Each row is a point on a tangle of strands that fork, close into loops and nearly touch. The rows are in no order.
Two points are linked if the straight distance between their rows is under 95.5. Some points are linked to none.
J751: 20; 17; -4; -6; 34; -13; -22; -7; 25; 36; 29; -1; -27; -4; -47; 4; -25; 3; 8; -12; 25
J83: -31; -22; 14; 1; 36; 20; 21; 14; 17; 29; 49; 26; -63; -5; 13; 9; -22; -25; 2; -40; 31
J205: 15; -22; -15; -13; -20; -19; 18; 21; 55; 41; 18; -10; -29; 20; 6; 16; 5; 22; 3; 11; 4
J401: 41; 7; -8; -40; 21; -22; -5; 20; -19; -39; -34; 4; 2; 16; -9; 1; -24; -7; 13; -9; 8
J155: 20; 2; 37; 0; 30; 18; 44; -35; -26; -3; -24; 15; -8; -27; -8; 1; -4; 7; -2; -2; -38
J798: 18; -12; -1; -43; 1; -1; -27; 3; -9; -60; 6; 3; -5; 20; 1; 4; -25; -9; -6; -14; -14
J66: 41; 28; 0; -12; -24; 27; 10; 23; 39; 2; -48; -1; -3; -34; -19; -26; -10; -8; 18; 18; 15
J527: 1; -20; -16; -26; 15; -10; 4; -8; 3; -2; -25; -44; 16; 41; -14; -17; -12; -18; 37; -29; -41
J170: -5; 10; -28; -10; -13; 0; -4; -36; -2; 5; 40; -8; -8; -2; -33; -24; 26; -26; 8; -9; -7
J174: 30; 2; -28; -24; -17; -6; -18; 45; -18; 14; 17; -22; -33; -7; -12; -31; 18; 12; 5; 14; 22
J721: -24; -37; 0; 33; 8; -10; -10; 29; 6; 64; 0; 21; -11; 25; 43; -2; -18; -32; -25; -5; 45
J117: -39; -26; 13; 10; 11; 35; -35; 10; -29; 28; 44; 40; -42; -21; 34; 2; 8; 3; -12; -22; 6
J232: 32; 50; -20; 2; 4; -19; 30; -9; 48; 12; 12; -42; 5; -9; -48; -12; -4; 7; 37; -1; 3
J50: 15; 1; 27; -3; 48; 6; 5; -12; 0; -45; 9; -86; 36; 25; -62; -29; -17; -7; 29; -44; 17
J409: -37; -1; -1; 15; 11; 13; 16; -26; 9; 15; 1; -4; 12; -6; 14; 3; 36; 32; 10; -15; -24
J128: -37; -12; 33; 19; 8; 20; -18; 26; 35; 70; -20; 43; -33; -26; 39; 16; -15; 18; 0; 7; 28
J245: 7; -11; 5; 29; -29; -11; -53; 27; 0; 92; 0; 26; -18; -6; -12; 19; -11; 14; -23; 16; 10
J517: 22; 32; -7; 2; -24; 2; 32; -16; -25; -32; 33; -35; 10; -10; -47; -40; 24; -9; -2; 3; 6
J386: 6; -10; 6; 7; -1; 14; 5; 4; 0; -26; 47; -7; -22; 13; 17; 3; 13; 1; -36; -1; 6
J279: 4; -17; -23; -37; -22; 13; -42; 33; -17; -42; -7; 22; 2; 7; 31; 7; 1; -3; -3; 13; -2
J173: -15; 2; -12; 7; -18; 50; -44; 21; -20; 8; -30; 5; 12; -37; 18; -31; 35; -3; 10; 12; 8
J223: -17; -14; -13; 6; -10; -36; -40; 1; -4; 22; 19; 56; -7; 1; 41; 4; -22; -23; -26; 45; 8
J391: -9; -38; -11; -45; -18; 17; -46; 15; 19; -3; -8; 40; 1; 30; 19; 8; -4; -4; -2; -9; 28
J384: 29; -4; -12; 20; -18; -23; 50; -6; 10; 27; -3; -4; -9; 13; -17; 32; 9; -27; -29; 6; -3
J973: 14; -34; -3; 17; -14; 13; 13; 23; 41; 53; 25; -14; -32; 15; -18; 44; 20; 12; -18; -11; 37
J813: 4; -5; -13; -10; 6; -4; -29; -18; -31; 6; -29; 23; 4; -2; 6; 25; -10; -18; 10; -27; -54
J397: -10; 18; -16; -13; -5; -17; -11; -6; -21; 1; -14; 20; 27; -16; -2; -31; 15; 32; 29; 24; 8
J817: -18; -8; -2; 17; 3; 11; 28; -17; 10; 2; -43; -14; 50; 6; 30; -19; 27; 8; 7; -2; -10
J620: 39; 50; -9; -16; 13; -1; 3; 3; 9; -32; -41; -7; 22; -8; -29; -22; -23; -24; 22; -7; 10
J362: -34; -8; 17; 23; 30; -17; 8; -45; -11; -1; 0; -32; 3; 35; 6; 9; -7; -23; -9; -36; -54
J655: 17; 7; -2; -12; 36; -15; -39; 31; 18; 22; 38; 15; -54; -7; -2; -11; -44; -15; -7; -10; 6
J736: -26; 5; -6; -23; -13; 15; -51; 33; -6; -2; -41; 64; -24; -56; 44; 42; -1; 30; 24; 45; -9
J424: 1; -26; -29; -13; -2; -35; -6; 12; 26; 26; -15; -8; -6; 31; 18; -3; -2; -14; 19; -3; -20
J82: -38; -8; 7; 21; 39; 5; 14; -22; -4; 6; 6; -2; 5; 24; 9; 27; 14; 4; -11; -51; -11
J577: 7; 17; 6; 17; 30; 12; 31; 8; -11; -35; 48; -41; -27; 2; -21; 11; 13; -4; -35; -26; 14
J878: 19; 4; 14; -5; -25; 7; 50; -25; 5; -19; -38; -4; 58; -5; 5; -44; 6; 9; 32; 21; -4
J565: 3; 22; 21; 15; 47; 15; 34; 6; -5; -53; 17; -73; 7; 11; -27; -23; 8; 1; 4; -38; 4
J833: -2; 1; -13; 22; -35; 4; -56; 23; -10; 53; -43; 44; 3; -17; 12; 32; -6; -10; -26; 18; -6
J864: -1; -14; -11; -2; -8; 36; -32; 3; -15; -7; 18; -20; -12; 5; 3; -42; 12; -28; 9; -14; -31
J151: -50; -21; -16; -10; -39; 24; -23; 22; 35; 4; 13; 44; -23; -17; 56; 31; 24; 10; 1; 16; 1
J513: 31; 15; 5; 5; -57; 26; -7; 42; 27; 29; -33; -2; -9; -31; -8; -6; 13; 6; -13; 40; 13
J230: -28; 1; -12; -3; -7; -1; -9; -17; -54; -48; -20; 27; 56; -39; 34; -2; 8; 27; 32; 52; -37
J870: -35; -33; 33; -10; -35; 27; -45; 29; 14; 71; -15; 56; -49; -33; 25; 7; -7; 16; 3; 28; 5
J286: 22; 28; 19; 0; -28; -15; 66; -40; -1; -42; -22; -23; 50; 4; -31; -23; -16; -14; 30; 4; -26
J275: 6; 36; 10; 20; 5; -23; 16; 4; -27; -58; 8; -29; 22; 8; 19; -42; -3; -8; -18; 19; -5
J987: -26; -2; -17; 19; -17; 2; 8; 24; 42; 10; -7; 23; -10; -5; 53; 16; 22; -1; -17; 22; 25
J903: 3; 3; -12; -6; 10; -36; 53; -18; -22; -6; -3; 10; -14; 11; -2; 29; 16; -13; -7; 4; -8
J598: 27; -1; 18; 40; 18; 19; 26; -33; 21; 18; 3; -43; 21; 7; -43; -2; 2; -13; -14; -23; -9
J594: 29; 15; -21; 3; 38; -16; -4; 5; 31; 31; 15; -44; 0; 3; -68; -10; -9; -14; 23; -1; 48
J950: 12; -20; 5; -27; 31; 41; 33; -14; 5; 17; -22; 0; -20; -14; -39; -11; 14; -7; 29; -40; 6
J946: 2; 19; 0; -27; -21; 19; -21; 10; 27; -10; -33; 45; -13; -38; 7; 24; 0; 28; 15; 18; 5
J380: -6; -22; -2; -23; 3; -14; 24; -18; -28; -23; 9; 40; -43; -15; 27; 19; 1; -19; -7; 18; -27
J434: -8; -22; 13; -23; 25; -8; 31; -11; 44; -30; 21; -23; 9; 39; -6; 8; -2; 14; -6; 1; 42
J395: 3; -31; 8; 21; 9; 8; 25; 3; 50; 11; 56; -20; -25; 36; -26; 58; -14; -14; -19; -33; 42
J329: 11; 4; -18; 15; -32; 3; -51; -1; -30; 16; -41; 29; 10; -29; 18; 29; 1; -15; 5; 22; -49
J127: -37; -38; -2; 27; 33; 1; 22; 9; 31; 26; 73; -9; -51; 31; -12; 27; -20; -43; 5; -50; 47
J847: -44; 29; -7; -6; -5; -26; -16; -36; -34; -57; -11; 1; 65; -8; 24; -16; -5; 17; 32; 23; -39
J100: 11; 10; -3; 7; -6; -14; -24; 4; -17; -20; 28; 10; 17; 13; -9; 31; 4; 29; -40; -1; 12
J298: 1; -3; 25; -12; -24; 28; 26; -28; -41; -52; -13; -2; 45; -20; 5; -39; 6; 7; 26; 6; -38
J786: -18; 54; 5; 22; 31; -33; -8; -24; -20; -24; 5; -51; 40; 11; -18; -44; -13; 15; 27; -22; -33
J507: 0; -7; -4; -30; 11; 1; -16; 6; 46; -13; 2; 20; -3; 16; 3; 9; -7; 7; -10; 1; 55
J935: -46; -24; -4; -26; -32; 26; -23; 33; 0; 33; -19; 66; -49; -47; 42; 41; 6; 13; 14; 28; -2
J997: 35; -1; 14; 2; -6; 33; 29; 10; -28; 2; -43; 9; 15; -17; 0; 15; 16; 25; -13; -2; -8
J705: -17; 7; 0; -28; -1; -48; 19; -53; -14; -38; 22; -32; 22; 34; -39; -9; -4; 18; 18; -5; -33
J389: 27; -8; 10; -16; -9; 11; 17; 15; -14; -28; 17; 14; -27; -9; 9; -17; 2; -13; -41; 40; 32
J514: -13; 9; 16; -10; 9; -2; -4; -37; -45; -68; -15; -35; 47; 23; -32; -3; -11; -17; 0; -53; -29
J6: 5; 11; 10; 32; 30; -1; -18; -24; 1; 3; 16; -54; 47; 16; -27; -23; 0; 24; -2; -22; -3
J248: 3; -15; 4; 4; -11; 7; 29; 8; -16; 33; -23; 26; -1; -6; 1; 23; 36; 24; -23; 13; 40
J906: -12; 5; 4; -33; 12; -20; 42; -28; 7; -43; 14; -39; 15; 30; -23; -35; 0; 13; 22; 6; 15
J695: 21; 24; -30; 13; -42; -14; 11; -25; -11; -8; -41; 10; 41; 3; -17; 20; 13; -21; 15; 3; -31
J768: 1; -3; 12; 1; 10; -17; -40; -8; -10; 14; 8; 37; -1; -14; 38; -9; -29; 22; -9; 46; -16
J898: -18; -3; 20; 30; 25; 30; 16; 16; 35; 57; 9; 17; -63; -26; 17; 12; -5; -19; -13; -14; 31
J750: -21; -23; -7; 53; -25; -24; -27; 32; 5; 101; 23; 28; -23; 15; 18; 18; -9; -10; -21; -6; 28
J331: -6; -2; 2; 1; 10; -17; -50; -6; -15; 0; -4; 39; 24; 1; 22; 37; -12; 42; -17; 8; -6
J622: -15; 37; 33; 2; 10; -24; -1; -31; -32; -63; 0; -71; 48; 22; -25; -33; -39; -3; 19; -34; -50
J359: 54; -3; 22; 29; 9; 7; 47; -9; 20; 0; 3; -30; -11; 10; -24; 36; -13; -8; -36; 5; -9
J629: 6; -29; 15; -13; -16; 14; 33; 22; -30; 14; -17; 40; -34; -26; 29; -2; 18; -3; -30; 44; 27
J216: 29; 42; -26; 24; -23; -14; 46; -15; 19; 9; -18; -20; 6; -19; -35; 10; 15; -12; 12; 4; -17
J583: 45; 5; -1; -24; 20; -22; 14; 37; -8; -17; -2; -26; -3; 18; -20; -19; -6; 17; -6; 9; 37
J122: -20; 4; 10; -7; -9; 38; -8; -24; -48; -70; -6; -4; 31; -2; 6; -1; 25; -6; -8; -34; -42
J475: -39; 35; -10; -12; 8; -58; -7; -31; -32; -44; 19; -3; 27; 11; -3; 6; 7; 30; 7; -3; -31
J201: -38; -29; -10; 18; 3; -16; -38; 8; -3; 24; 14; 26; 15; 32; 40; -25; -13; -28; -16; 11; 25
J945: 5; 22; -4; 37; -11; -15; -16; 24; 44; 25; 6; -1; 4; 1; 27; 1; -3; 1; -30; 32; 15
J387: 42; -4; -4; -10; -17; 23; -4; 26; -21; -19; 13; -40; -9; -11; -1; -47; 11; 21; 12; 6; -28

A tip is a point with one link. Name the tips that can be reached along the links from each point below, in the order of the rows.
J386 -> J155, J50, J813
J174 -> J517, J513, J230
J817 -> J362, J655, J286, J380, J695
J151 -> J527, J946, J945

A fork is a point with three links, a tip a point with one. Leave the first point through the second and follow the links. Name the first fork or tip that comes.
J475; J705 -> J401
J279; J391 -> J230
J384; J359 -> J878
J128; J898 -> J527
J331; J768 -> J813
J298; J122 -> J384
J527; J424 -> J935
J813; J329 -> J386
